A landscape with many valleys, sampled at points; each row gives a point and its height.
A ball rolls from a point to whichever of its 2 nearest points has the largest drop for the distance, and stops where none of them is lower. Distance is the straight distance between rows; heights are no part of it.
<789>: [ -9   6  40 -13  -4  11  -1 -18  19  54 -61  26  -4  10   6   1 -30 -14
 -18  52 -37  -6]  height 513
<85>: [-34  13  19 -10 -25  29 -17  11  -2  29 -21  25 -17  -1 -13  -5 -15   7
 -29  48  -6 -28]  height 263
<63>: [-20  -5 -25  -5   9 -34 -29 -25  17  29 -61 -17  10  19  18  27  27  -6
  16  46  -9  28]  height 321
<1040>: [ -8   3 -24   6  -3 -45 -18 -23 -28 -12 -22 -13   8  25 -24  40  46 -21
 -16  37  41 -12]  height 342
<718>: [-19  13 -36 -12   1  40 -26   9  52  16  -5  27  -1 -67  17  -8 -10  14
   7 -10 -25  27]  height 268
<1053>: [ 36   4 -28  11  17 -68  12  -5 -29 -44  -4 -21  46  21  11  12  41  -5
  13 -11  38   7]  height 251
<733>: [ 20   8   9  22 -20 -11   8  -4 -53 -34  35   2 -16  19 -49  12  12 -15
 -28  23  37 -50]  height 180
<360>: [-28 -26  13 -16 -14   9 -20  -5 -32   8 -22 -17 -32  53 -28  43  17  -4
 -32  57   4 -26]  height 198
<76>: [ 29  -6  51 -12 -17  35  14   5   2  27  35  36 -40 -14 -20 -19 -64  -9
 -17   1 -18 -36]  height 341
<365>: [-40  29   5  -4   1  16  17  15  -6  10 -49   5  39  26  18 -19  10  13
   8  41 -12   0]  height 479
<1089>: [ 41 -19  -5  17 -13 -14 -19 -30   2   3  52   3 -44 -42 -29  12 -20 -21
   0 -31  16  -6]  height 269
<227>: [-29 -25  -6  25  31  67  34  20  19  -1  17  -4  27   0 -10  -4  -5  -3
   1 -20 -39  41]  height 636
<626>: [ 39  -3  39  19   8 -41   2 -53   4  40   1  -8 -18 -10 -25  11 -33 -41
   2   5   4 -11]  height 573
<146>: [-38   8  36  -2   4  31  20   5  -1  32 -63  16  14  41   3 -10 -10   3
 -12  64 -32  -5]  height 497
<774>: [-55  12 -62 -29  -4  12 -56  23   7   0 -20  20  21 -14   7  15  39   7
 -20  24  14  -2]  height 229
<1056>: [ -6 -26  -1 -53 -11   7  -4  37 -28 -32  14 -20 -16  42  30  34  19  28
  -8 -35  16 -11]  height 426
<998>: [ 26 -25  14  23  30 -19   3 -51  24  47  -4   0  -1 -17 -28  16 -33 -58
  -9   5 -17  15]  height 582
<561>: [ -9  34  -8   6 -10 -51 -31 -32 -14   5 -37  -6   9   7 -19  -1  28 -16
 -11  51  24 -30]  height 315
<766>: [-14  31  -5 -14  14 -17  35  24 -16 -20 -41 -23  55  25  46 -32  26  20
  27  -2   6   7]  height 471
<1062>: [-10  15 -69   0  34 -13 -10  15   1 -12 -15  -3  57 -22  25  -8  46   1
  10   0  12  16]  height 164
<802>: [ 20  48  28 -13 -13 -21  19  -8  12   7 -19   5  13 -10  40 -59 -13  31
  50  -8  -8  -2]  height 511
<1024>: [ -1 -23  30   9   0  59  22  16  -5  18  26  37 -26   1 -42  -7 -54 -27
 -43  11 -24 -23]  height 360
<643>: [ -7 -33  21  -5   3  32  18   8  18   4   4  -6 -15  18  11  11 -17  15
   7 -17 -28  25]  height 381
<673>: [-18 -38  11 -36  -4  29   3  23   5 -15  18 -23 -35  31  20  27   4  33
   4 -38 -18   9]  height 403
<982>: [ -7  44   3  -4 -32  25 -31  16  27   7  13  38  -9 -69  -4 -42 -19  11
 -17   2  12 -23]  height 569
<702>: [-14 -19   8 -25  -3 -13 -31 -28  26  43 -45 -11 -21  14  13  36  -1   2
  11  29 -25  16]  height 350
<410>: [-34 -27 -27   8  -2  60 -22  15  16  -4  47  19 -18 -29 -30  15  -3  -3
 -28 -20  -8   5]  height 603
<1020>: [  0 -29   2  33  -5  31  14   4 -45 -20  46  -1 -26  19 -65  25  -1 -23
 -37  13  16 -29]  height 212
<220>: [ 25  -3  21 -43 -25 -55 -21 -21   6  24 -31 -22 -35  21  38  15   0  21
  36   1   2   0]  height 544
<18>: [  3 -39  -8  33   8  31  21  18 -25 -47  66  -5 -11  19 -46  24  14  -7
 -29 -25  15  -2]  height 242
<326>: [ 54  13  44  15 -16 -67  17 -35 -22  -7   1 -22 -18  19  -6  -9  -8  -7
  20  -4  29 -21]  height 73
<105>: [ 14  27  45 -26 -11 -27 -15 -46  23  62 -59  15 -15  -8   8  -8 -32 -16
  -9  41 -24 -19]  height 525
<92>: [ 22  -9 -44  -2  41 -18  10  -1  32  -5  -4 -30  31 -20  49  -8  23  11
  45 -42 -24  55]  height 147
<966>: [  5  35  15 -10 -31  -3 -36 -18  26  24 -10  29 -22 -48  -2 -30 -27   1
  -9  20   8 -22]  height 553
<986>: [ 15  27  -5  13   7 -57  27  -5 -36 -39 -24 -16  50  40   3 -14  41   1
   5  18  33 -11]  height 278
<303>: [ 18  13  31 -30 -22 -27   8   4   5   9 -25  -7 -13  13  46 -14 -13  33
  42 -12  -7   0]  height 528
<344>: [-46  49 -30 -27 -14 -19 -40   5   5   8 -60   9  35   2  21 -17  35  15
  -9  60  10 -17]  height 257
<278>: [-37   0   3 -18 -12  47 -29   4  29  36 -27  38 -21 -21  -4  13 -25   1
 -32  39 -30  -2]  height 289
<211>: [  4 -33  10  27  19  37   8 -19  12  30  28  28 -15 -16 -51  12 -39 -54
 -39   0 -16  -8]  height 377
<1080>: [-47 -26 -18   1  14  82  12  30  19 -15  37   4   7  -7  -7   9   2   9
 -14 -41 -30  27]  height 621
<434>: [-10 -14  23  16  18  15  25   5  14  19 -20   5  17  18   3  -2 -14  -3
   7  18 -28  18]  height 361
<16>: [-26 -20 -25 -28  39  -7  10  16  17  -5 -46 -51  32  39  60  18  35  20
  16  -7 -30  55]  height 427
<960>: [-25 -27  12 -33   0  31 -15  -7  39  32 -41  -2 -22  17  26  32  -6  20
   4  12 -53  31]  height 374
<775>: [ 34 -20  14   9   8  -5 -14 -39  35  46  14  17 -26 -46 -18   8 -48 -35
  -1 -23 -16  13]  height 592
<60>: [-27 -35   6  20  14  -8  -4 -19 -10  13 -27 -19  -2  46 -34  46  12 -30
 -31  47  -4   6]  height 162
<897>: [-29 -14  -6 -30  17   5   0  -2  33  25 -60 -24   9  29  45  22  16  21
  20  16 -44  45]  height 399
<174>: [ -2  49   0   5   5 -11  20   8  -3 -18 -15   4  42  -2  23 -52  16  15
  30   3   5  -3]  height 490
<208>: [ 21  -6 -24  40  17  -5  19  -1   5 -21  41  -2  20 -22 -15 -11   4 -10
  20 -43   8  28]  height 320
<721>: [ 10 -41 -13 -56  -1 -20 -22  21 -18 -33  22 -27  -1  25  41  39  31  34
  -2 -73  11   4]  height 446
<494>: [-20   6 -19   8 -19  52 -34  22  24   6  39  38 -19 -68 -22 -13 -23  -1
 -29  -9   4  -6]  height 586
<909>: [ 23  -3  -9  -4 -32  10 -38  -2  -1  -4  57  16 -57 -58 -27   7 -22  -4
 -14 -14  23 -31]  height 294
<691>: [-28  29 -14  -7 -10 -22 -39 -23  13  29 -58   4  13  -2  -1   1  19  -4
  -8  66   0  -6]  height 288
<426>: [-23  24 -11  23 -17  23 -14  12  -7  -7  21  28   4 -22 -33 -18   1  -9
 -30  21  21 -26]  height 114
<469>: [ -4 -40  -3  36  40  24  13 -26  25  26  10  11  14  -7 -41  13 -20 -51
 -26   4 -33  26]  height 392
<845>: [ 26 -14  35  33  -3 -16  47   3 -36 -31  18 -14 -12  36 -21  -2  -7  -9
   0   1  22 -13]  height 129
<827>: [-11 -22  -9   9  -5  -8 -29 -23  -6  15  -4  -6 -22   5 -24  29   8 -14
 -14  22   8  -3]  height 125
<793>: [ 34 -17  71  15  -8 -19  57  11 -34 -15  13 -24 -22  55   3 -10 -32   9
  11   7   5 -12]  height 103
<919>: [ 25   7 -27  17  12 -20  -5 -13  33  16   4  -6  12 -39  27 -19  -2   2
  43 -26 -10  32]  height 191
<1011>: [ 28  31  51  24  -5 -43  27 -33 -12   5 -17  -3   8  28 -12 -41 -15  -9
  11  23   8 -24]  height 104
<1039>: [-16  29  30 -27 -42  26   3  32 -40 -17  13  15 -23  22  -7 -26  -5  28
 -15  24  14 -60]  height 357
<573>: [ 11 -14  36  25  30 -12  64  21   6 -12 -12 -43  29  29  38 -16 -11   9
  27 -21 -28  52]  height 75
<782>: [-25 -19 -24  27  41  17  41  30  -8 -41   6 -29  45  27   0   9  28  -2
  -3 -17  -5  40]  height 308
<525>: [ -2   6 -23 -44 -22  -3 -41   4  24   8   1   9 -29 -28  39  10  -3  31
  26 -33  -1   4]  height 494
<1013>: [ 53 -19  18  37  -2 -16  31  -6 -24 -27  54 -10 -26   1 -25   1 -19 -11
   6 -36  26  -7]  height 102
<393>: [ 26   4  40  21  19   8  59  15  13   3  -4 -11  20   4  27 -34 -32  11
  40 -24 -25  27]  height 42
<681>: [ -8  33  10  16 -13 -24  21   6 -45 -35 -16   3  31  45 -25 -21  31  -1
 -16  39  32 -37]  height 304
<490>: [-16 -25 -45   7  -1   3 -32  -7 -13 -19  21  -2 -12   4 -39  46  35 -15
 -27   3  21  -5]  height 80
<230>: [-44  -1 -16 -20  -5  73 -32  14  40  22 -13  41 -19 -43   9  10 -18  16
 -23   4 -42  20]  height 300
<473>: [ 17  -9  16  -9 -31  37 -11  16   1   6  50  28 -48 -39 -13 -10 -40  10
  -5 -22   2 -28]  height 318
<863>: [ 19 -15   2  15  13 -25  24   9  -6 -26  13 -22   5  17   9   5  10   3
  22 -29   8  22]  height 348
<199>: [ -4  31 -47   4  16  17  -6  10  34   5  -1  15  25 -63  31 -34   3  11
  31 -20  -8  25]  height 231
<879>: [ 22  42  38  31  -5 -39  10 -43 -15   2   4   9   7  -8 -44 -45 -22 -28
 -12  20  19 -37]  height 128
<154>: [ 34 -30 -43 -11   4 -36 -20   1  -8 -39  45  -9   1  -4   4  38  34   2
  -2 -69  27   9]  height 176
<7>: [-22  37  19   4 -27  10   6  16 -44 -25   4  15   6  32 -39 -29  15   7
 -35  43  25 -58]  height 329
<657>: [ 50 -40  12  14   5 -28  -2 -38  18  13  36 -22 -41  -6 -13  27 -16 -19
  15 -42  -7  20]  height 244
<66>: [-16   0 -27 -19  41  -4  26  37 -11 -24 -30 -40  55  28  54  -3  32  13
  18 -25 -11  38]  height 450
<881>: [ -6  12 -60  39  28 -11  -5  -9  -7 -14   7   3  40 -23 -21  -3  36 -23
  -2  14  16  19]  height 113
<1044>: [ 13  17  12  13 -25 -10  -9  -8 -26  -9  26  12 -22 -13 -34 -10 -11  -8
 -16  15  29 -45]  height 150
<477>: [ 14  38  34  -4  -6 -26 -19 -46  26  45 -29  21  -3 -40 -20 -33 -34 -29
 -24  37  -2 -27]  height 538
<312>: [-23  48  10 -37 -33  40   9  43 -12 -17   4  15   6 -14  32 -44  -5  34
  16 -28   5 -29]  height 410
<979>: [ 28   3  28  -8 -18 -41 -12 -34   5  31 -18 -10 -31  -3   5   2 -19  -7
  20  11   0 -15]  height 560
<618>: [-23 -32 -28  29  29  33  31  29 -15 -56  41  -9  27  24 -23  19  30  -8
 -21 -39   9  24]  height 277
<12>: [ -1  36  25 -43 -48  25 -17  31 -16 -13  20  25 -35 -13  22 -33 -17  43
   6  -7  18 -52]  height 384
<1009>: [ 56  -1  14  -4 -29 -23  10   1 -39 -33  58  -4 -44  -3 -14   0  -5   7
   9 -28  41 -40]  height 78
<635>: [ -4 -21 -53 -15   7 -10 -34   8 -16 -33  24   5  12   1  -4  41  41   5
 -15 -32  29  -3]  height 131
<223>: [-29  23 -27 -23  -5  -8 -28  18  -7  -5 -27   6  22   2  24  -2  28  12
   4  15  18  -6]  height 218
<809>: [-12  -1  -1  35  34   6  46  11  -5 -11 -12 -14  40  21   4 -14  10  -8
  10  16 -10  35]  height 337
<147>: [-34   7 -63 -11  -3  10 -47  28 -14 -27  13  25  22 -23  -9  17  36   2
 -30  -3  30  -7]  height 183
<613>: [-36  27   8   1  21  47  43  33   5  10 -42  -8  45  13  37 -30  -2  15
  21  10 -34  25]  height 457
<158>: [ 57  13   9   0 -27 -66  -6 -29 -35 -24  23 -17 -32   2 -12  13   9  -3
  13 -17  53 -34]  height 39
<712>: [ -6 -22 -39 -67 -11  -3 -47  15  12  -8  21  -4 -15  -8  48  31  25  34
  13 -65   5  10]  height 470
<677>: [-19 -11  25 -30 -29  25 -18  15 -32  10  -5   0 -46  34 -10  19  -6  14
 -21  50   0 -41]  height 230
<271>: [ 17 -15  15 -15  -3  25 -19 -17  46  42   2  31 -36 -46   6   3 -49  -3
   2 -20 -38  16]  height 604
<1016>: [ 19 -11 -27  39  11 -15 -12 -26   7   3  31   3   0 -33 -29   9   2 -27
   4 -17   8  22]  height 295
<451>: [ -8  22 -22  45  15   1   2 -11   3   4   7  16  31 -27 -31 -24   4 -25
  -7  28   8   0]  height 72
<584>: [ 17  -5 -11  24  48 -22  41   8  22  -4 -15 -41  36   8  42 -17   7   8
  41 -24 -26  56]  height 108
<492>: [ 13 -14 -53   0  36 -33   2   6  -4 -31   3 -25  46   3  21  17  44   1
  12 -30  19  33]  height 213
<54>: [ 40 -31 -28   4  -3 -48 -27 -33  13 -11  43 -24 -31 -15  -2  33  14 -10
  19 -55  18  20]  height 215
<1004>: [ 26 -12  70  10  -4   3  64  21  -5   0   0  -9  -9  36  19 -29 -49  14
  25 -18 -23   2]  height 74
<491>: [-20  31  20  -8  -5  52  38  39  -3  -8 -10   3  25  -3  32 -35 -20  28
  29 -27 -20   4]  height 434

Call two points neighbours if one is among the 2 nearest of the other. Go from one point of each pair to the other, from neighbour to neighbour, staying as low as possible. Name the highest point that can't be avoided.
<158>, <393> => <845>
<393>, <1089> => <230>
<451>, <158> => <1044>
<223>, <490> => <774>

Where does a ball stop that starts at each point below?
<278> => <490>
<271> => <393>
<613> => <451>
<673> => <451>
<998> => <223>
<1080> => <451>
<227> => <451>
<766> => <223>
<230> => <393>
